A landscape with many valleys, sampled at points; each row gives a point and its height.
From any point a ball takes the steepest step (drop divided by distance) to one of its 2 nearest points. It stops when none of these is lower. Distance is the straight distance between rows; heights are no part of it.
Vova (h 343): -29  20  -15  41  38  12  29  -76  -10  -33  28  24  27  23  28  33  -36  -35  -34  8  -96  14  26  31  7  28  -32  0  35  10  -20  9
Mato (h 176): -51  30  26  39  56  13  -28  9  -13  -4  37  51  25  22  -4  34  9  46  -49  -39  17  -47  -32  36  -35  -9  -1  12  10  25  -7  21
ritef (h 130): -6  40  30  12  55  17  -8  12  0  1  32  27  7  -14  44  25  10  32  -35  -60  -28  -23  -4  28  13  36  11  53  26  36  2  6
debe (h 651): -5  24  -12  89  53  -52  -19  23  8  7  2  14  -14  -11  -13  14  27  -4  18  -30  -4  31  16  38  26  -38  -15  -38  -40  7  -63  -73
depub (h 368): -36  36  -14  60  40  -48  48  -61  0  -18  12  -26  -7  10  30  38  -28  -27  -20  -9  -82  20  35  25  -19  23  -24  16  -15  -3  -42  -46
Futu (h 142): 6  1  32  -14  -47  -29  -18  34  2  -25  24  25  12  34  -7  -17  31  24  25  40  58  10  -24  -11  -17  1  46  -92  -32  21  2  10
nif (h 183): 2  4  26  -17  -18  49  -9  -22  -53  28  28  9  -10  -10  46  27  -18  35  -40  13  -11  -47  10  -64  -61  17  -8  3  6  -7  39  77
vebe (h 292): 53  -30  -85  -58  -51  -6  2  -5  -32  0  49  23  0  6  -30  25  4  -18  -5  17  64  2  24  59  -8  30  -12  4  28  -19  37  43
Tusi (h 674): 12  -9  -72  -46  -69  -3  18  -36  8  -22  -24  -21  19  -21  -9  30  -71  -69  -41  5  -9  33  37  -36  23  55  1  7  -30  12  0  1
fura (h 164): -1  49  48  2  65  0  5  -7  9  10  -29  -35  -11  -17  64  33  -28  3  -30  -66  -41  11  -8  -27  5  28  37  27  -4  8  -12  -40
nol (h 201): -62  19  -2  -32  -13  -32  8  -34  -23  46  -3  -14  -38  -39  -24  28  19  40  -61  1  -28  -27  -13  10  2  46  -12  39  -2  -12  -10  8
dok (h 207): 1  -13  -15  -39  -16  43  -35  -2  -10  28  30  3  0  -11  38  -31  29  24  45  16  4  3  -19  34  -5  -39  -17  18  74  -4  59  45
zizub (h 323): 17  -14  -21  -26  10  6  -9  0  -12  34  8  7  -29  -30  -38  21  43  3  -22  33  -16  -14  3  30  -33  -14  -32  -21  24  -32  -36  14
Nen (h 257): -15  -5  68  36  19  7  36  -2  -1  -18  -29  -18  -9  9  -39  -23  43  1  13  29  -32  -32  13  -12  -7  -6  -37  2  -49  -72  -36  -11
lakon (h 167): -17  -34  -31  -49  -27  13  -86  9  13  50  17  16  -18  -28  9  -22  7  28  16  35  -7  24  -64  2  -13  -57  33  -18  52  21  45  43
kepim (h 357): 31  10  1  -13  -6  7  38  -30  -13  -14  24  25  31  15  17  30  13  1  -30  12  -9  -11  21  23  -6  78  -5  21  -8  -24  2  33
Zovok (h 63): 35  -9  34  2  -15  46  0  37  1  -13  38  14  18  29  62  -19  -16  19  12  -19  3  -5  -2  -31  16  -4  37  6  40  37  56  24
Fomi (h 479): 22  -40  -63  8  -41  -47  16  25  9  -46  -25  1  -3  20  -76  -20  6  -30  -2  33  42  29  19  0  -5  -2  -25  -3  -67  -42  -32  -10
Voru (h 206): 11  -30  46  25  22  36  21  39  -16  -29  -33  3  23  31  -31  2  20  3  -14  -11  64  -50  27  -16  15  2  -25  28  -68  -9  -6  18
tasog (h 575): 4  15  -23  3  -5  -2  11  -87  42  -35  13  -12  22  -4  73  -24  -36  -59  46  31  -73  41  6  30  1  -17  18  -18  29  8  8  -31
vuku (h 189): -17  24  83  21  20  18  29  -24  18  -12  -35  -5  23  8  40  10  -24  5  -27  -11  -61  -15  -16  -41  -6  23  5  26  -17  -13  -5  -14
biki (h 354): 9  44  21  8  -22  9  23  -19  -21  -14  52  52  26  22  18  24  73  36  -21  -16  44  -55  12  66  -3  55  0  20  -10  2  16  17
fisu (h 281): 5  -6  -48  24  5  -54  35  -53  -26  -12  21  -55  -3  5  14  -33  23  -5  33  5  -9  40  37  27  -23  13  -24  48  5  -79  5  3
nipi (h 345): 44  -29  -81  -7  -16  -39  -21  -19  -15  2  25  15  0  -6  -42  7  -8  -7  -20  15  26  32  -4  52  -37  -19  -2  -43  12  -26  -17  21
zub (h 553): 28  10  -10  51  70  -20  11  -20  -1  -5  0  -56  -20  -31  78  -34  -8  -15  53  -30  -24  63  16  21  4  -18  -15  6  16  -6  -17  -64
pimi (h 235): -19  48  44  1  -57  -9  -15  -24  -35  9  17  8  0  2  14  29  20  63  -32  15  24  -36  -17  -18  -41  21  23  5  -12  27  32  78
zifu (h 112): 56  -27  4  -71  -29  61  30  43  -1  63  0  -16  -32  -26  51  9  -18  -29  -9  -36  -4  -30  14  -31  18  16  -10  -2  51  4  13  10
vom (h 533): 37  3  7  17  24  10  -1  45  37  -8  -19  10  20  37  25  -36  -34  -7  54  -17  -12  10  -39  -39  24  -63  34  -39  21  16  7  -52
suneb (h 341): -53  38  -3  10  -26  -87  -2  -27  6  -2  23  21  -10  1  -67  4  44  56  -25  -7  36  -13  -8  57  -30  1  19  31  -12  12  -7  21
lobam (h 597): -11  20  -79  -9  -28  -31  -54  -25  46  -11  20  -12  -8  -17  20  -30  -57  -24  39  35  -18  67  -46  -36  1  -11  52  -51  -15  26  6  -35
nul (h 440): -5  -27  -34  28  -31  -31  24  -17  -14  -35  15  9  -1  24  -73  -35  53  -1  25  36  36  3  34  57  -24  -7  -37  23  -21  -59  -19  32
pizu (h 240): -30  6  -21  -51  -54  -35  -26  -13  34  38  -44  -23  -33  -48  -46  14  -5  -36  -15  55  -49  25  -13  -28  46  14  13  -32  -8  4  -26  -39
Tagip (h 277): -40  -31  -12  44  80  28  -18  26  -1  -37  -2  33  34  20  -39  -13  -10  -28  -9  -25  -26  -7  11  33  -2  -50  -34  51  37  13  4  -17
rov (h 239): -16  -29  -21  12  34  0  -14  40  -14  -22  16  31  28  42  -36  0  -35  9  -3  -23  55  8  -3  25  -13  -27  16  -1  37  32  17  -1
bevab (h 542): 20  10  -19  49  67  -3  -16  23  23  -3  -5  -19  -14  7  39  -11  -56  -36  44  -50  -23  41  -2  3  31  -63  8  -24  35  44  6  -54
tikub (h 141): 40  2  11  -66  -8  67  -4  2  -48  48  50  5  -13  -20  51  17  -39  23  -24  -8  3  -52  26  -35  4  34  -5  10  36  19  47  45
zusu (h 274): 23  38  82  -34  25  30  20  38  2  42  -56  7  -36  -39  7  29  44  30  -43  -42  3  -73  -8  -13  13  42  -17  -1  -21  2  -40  -23
Folog (h 218): 14  18  97  9  30  40  67  1  -4  -21  -25  1  -8  12  33  10  29  15  -17  20  -52  -47  18  -25  -17  35  -43  17  -17  -46  -17  -9
vigog (h 156): 41  -12  59  20  -3  9  15  22  18  -18  -46  17  27  26  3  13  10  3  -7  -4  20  -27  11  -48  20  -7  8  -26  -76  7  -35  -12
Ved (h 617): -51  -16  -36  12  -20  -50  -26  41  41  -40  -16  19  13  -4  -41  -19  -27  -3  50  21  0  74  -12  2  58  -3  38  -13  -13  36  22  -57
retem (h 618): 28  -21  -42  -25  -22  -14  6  4  12  6  -11  -33  -1  -29  34  -30  0  -10  27  -30  23  31  -11  10  65  4  38  -9  0  21  17  -26
sot (h 132): 11  -32  -24  -9  -34  -18  10  -49  -39  6  -16  -61  -8  11  -16  -43  -36  -9  26  30  38  22  2  -56  -21  -1  -2  27  -33  -38  33  40
Fodu (h 505): 25  -61  0  -15  -19  7  8  46  9  -23  -30  3  3  26  -60  -60  4  -20  21  38  61  6  -6  -21  6  -33  -4  -19  -41  -34  -1  -1
Bevas (h 91): 22  39  38  -22  27  40  -35  37  10  29  26  30  7  18  55  25  -28  10  -17  -44  -23  -24  -23  -21  -16  -32  43  -28  60  48  16  8
napub (h 627): 17  -36  -12  -16  20  21  24  26  15  29  -33  -36  -2  -38  6  -19  -16  -46  13  -51  -2  11  7  -15  45  -8  -3  34  3  -3  11  -54
nafol (h 123): 0  3  22  -53  -28  24  -50  36  12  48  27  45  9  -3  -5  22  -6  -1  -14  14  6  -26  -29  0  -8  -21  40  -34  74  57  25  36
mas (h 117): 11  -2  64  -2  12  71  19  52  29  9  -32  20  14  16  -4  20  -15  0  -9  -10  7  -42  -19  -53  -5  -38  -2  -31  -19  33  -16  16
Tum (h 137): -34  -7  -38  -12  -20  -61  16  -15  -26  36  -21  -28  -33  -12  -83  37  11  12  -54  -8  30  -12  38  22  -13  37  -17  38  -45  -29  -47  12
zed (h 193): -13  -10  -6  28  0  6  -21  2  -29  -56  26  19  16  52  -17  -10  3  23  21  35  53  -1  -16  10  -47  -33  15  -61  4  18  10  36
veno (h 391): -57  10  -18  10  -38  -37  -9  -34  -6  -46  37  46  16  28  -74  20  40  7  -26  28  6  -9  20  71  -26  23  -25  26  3  -32  -13  62
Kib (h 662): 3  10  -67  -29  -52  -39  2  -31  9  13  -9  -24  -13  -22  -21  48  -22  -11  -57  -7  6  30  17  -38  22  60  24  -10  -35  31  -51  -5
sipi (h 243): -38  34  90  -14  15  -14  -12  -1  7  36  -37  -24  -42  -34  -1  5  46  58  -30  -16  -20  -30  -48  -13  2  23  -14  7  0  -9  -30  1
kipef (h 295): 10  -19  60  9  38  -15  20  40  0  0  -52  -39  -22  -5  -29  -56  70  27  36  -1  10  -1  -8  -12  13  -19  -28  45  -48  -53  -12  -25
ver (h 649): -35  -2  -15  11  -18  -43  11  -11  5  2  -44  -32  -10  -30  -28  42  -61  -5  -35  -27  10  8  -2  -72  29  28  11  17  -73  29  -52  -30
funa (h 311): 10  66  72  -30  -13  17  2  9  19  16  -4  46  9  -25  9  44  80  33  -29  -18  25  -80  14  48  19  50  -6  -30  -19  21  -24  -4
vam (h 318): 25  13  16  -9  -2  2  48  -35  -26  -2  10  -5  5  11  42  -26  43  4  49  15  -15  1  30  41  -5  51  -44  67  16  -72  21  23
Tuvo (h 565): 37  11  3  0  12  33  9  -26  28  0  4  -31  3  -33  94  -31  -12  -71  51  -19  -46  41  34  42  13  -21  4  22  37  0  26  -55
kizat (h 238): 25  -21  -33  48  57  14  12  -15  -27  -20  23  -30  27  8  17  -53  27  14  42  -23  5  40  13  51  -10  -34  -31  39  52  -34  26  8
Dad (h 312): -25  -25  -8  56  60  27  48  -9  2  -44  4  24  12  20  -9  14  2  -26  -22  9  -56  -4  30  40  -12  0  -58  21  26  -27  -26  13
Gino (h 177): 15  -31  -18  -40  -77  -11  -6  -8  -4  11  -15  -27  -8  3  9  -21  -46  -6  8  32  34  34  -30  -98  3  8  39  -21  -36  26  42  46
fani (h 82): 17  -35  17  -39  8  80  0  23  -6  36  -20  13  12  15  13  -2  -35  -8  9  -11  -21  -49  3  -52  -14  -51  -10  4  38  -12  13  16
kupad (h 190): -3  -53  -15  13  29  19  6  -17  -51  8  22  -43  0  5  -5  -44  -4  13  12  -7  51  16  4  -10  -35  -9  -45  63  16  -45  54  33
dor (h 637): -32  -32  -26  10  55  6  7  6  -4  12  -43  -46  -15  -27  -18  10  -69  -34  -25  -39  12  15  12  -28  12  -6  -19  49  -29  13  -22  -46
fovu (h 607): -31  10  -52  5  -15  -33  -42  14  41  18  -11  -32  -7  -41  -5  -38  -34  -2  43  -2  19  72  -49  -13  60  4  58  -25  4  54  17  -74
mapuz (h 278): -32  6  -25  -24  -19  -32  -41  -11  18  24  -14  -2  -20  -42  -30  37  15  -25  -17  35  -74  21  -14  15  -24  2  -18  -33  15  -17  -24  -2
Lol (h 523): 30  -51  16  -6  8  20  5  65  8  -24  -20  -15  16  34  6  -57  0  18  76  7  46  4  -23  -27  16  -57  20  -27  -3  19  39  -26
Punuk (h 585): -12  10  -34  17  -6  -4  -23  -62  36  -35  20  12  29  29  19  -16  -73  -30  26  54  -55  34  -28  -19  3  -17  31  -61  34  40  13  -5
birad (h 631): -38  23  -30  59  -14  -47  -38  27  33  -21  -13  37  -2  13  -48  14  4  -32  35  14  -11  47  -15  31  39  -17  10  -43  -20  33  -34  -64
nom (h 669): 2  29  18  56  87  -4  1  49  10  9  -4  26  -27  -10  -14  36  36  13  0  -32  -28  -26  27  49  -5  -17  -20  -13  9  -17  -48  -49
taza (h 98): 28  19  49  -22  -59  28  5  30  -9  -24  7  37  12  33  38  -1  33  16  31  12  50  -27  4  -29  30  -1  38  -59  -3  47  52  22
Biliv (h 208): -6  -9  3  -47  -62  -2  -26  11  35  10  -61  -20  -14  -28  -26  -28  -23  -24  22  41  -11  10  -43  -81  41  -13  39  -36  -22  20  4  -2
rir (h 245): 50  -32  -72  -53  -39  34  -28  14  0  29  65  9  5  -20  14  -5  -19  -37  2  16  -8  11  26  27  6  -6  -3  21  75  -15  37  29
lozu (h 291): -9  40  26  24  -40  -40  -14  -41  -32  4  34  -12  -20  26  -24  -12  56  54  4  -1  38  -29  1  17  -53  -2  -2  -12  -33  -30  -8  40
Tovil (h 236): -43  11  39  27  39  24  9  3  -28  -1  -4  17  10  25  -31  39  25  26  -55  -10  53  -62  0  5  -46  3  -23  22  -45  -19  -23  35

For each start below, name the point where the ball stops.
napub -> fani
rir -> Zovok
Vova -> Zovok
biki -> Tum
depub -> Zovok
debe -> fani
kepim -> sot
zizub -> sot
zub -> fani
nul -> fani

Call two points neighbours if one is among the 2 nearest of the other. Go from one point of each pair to the other, from neighbour to neighbour, staying as low as possible. Name the highest point that can't be avoided.
Tum / sot -> kepim
sot / Zovok -> nipi
fani / ritef -> Tovil
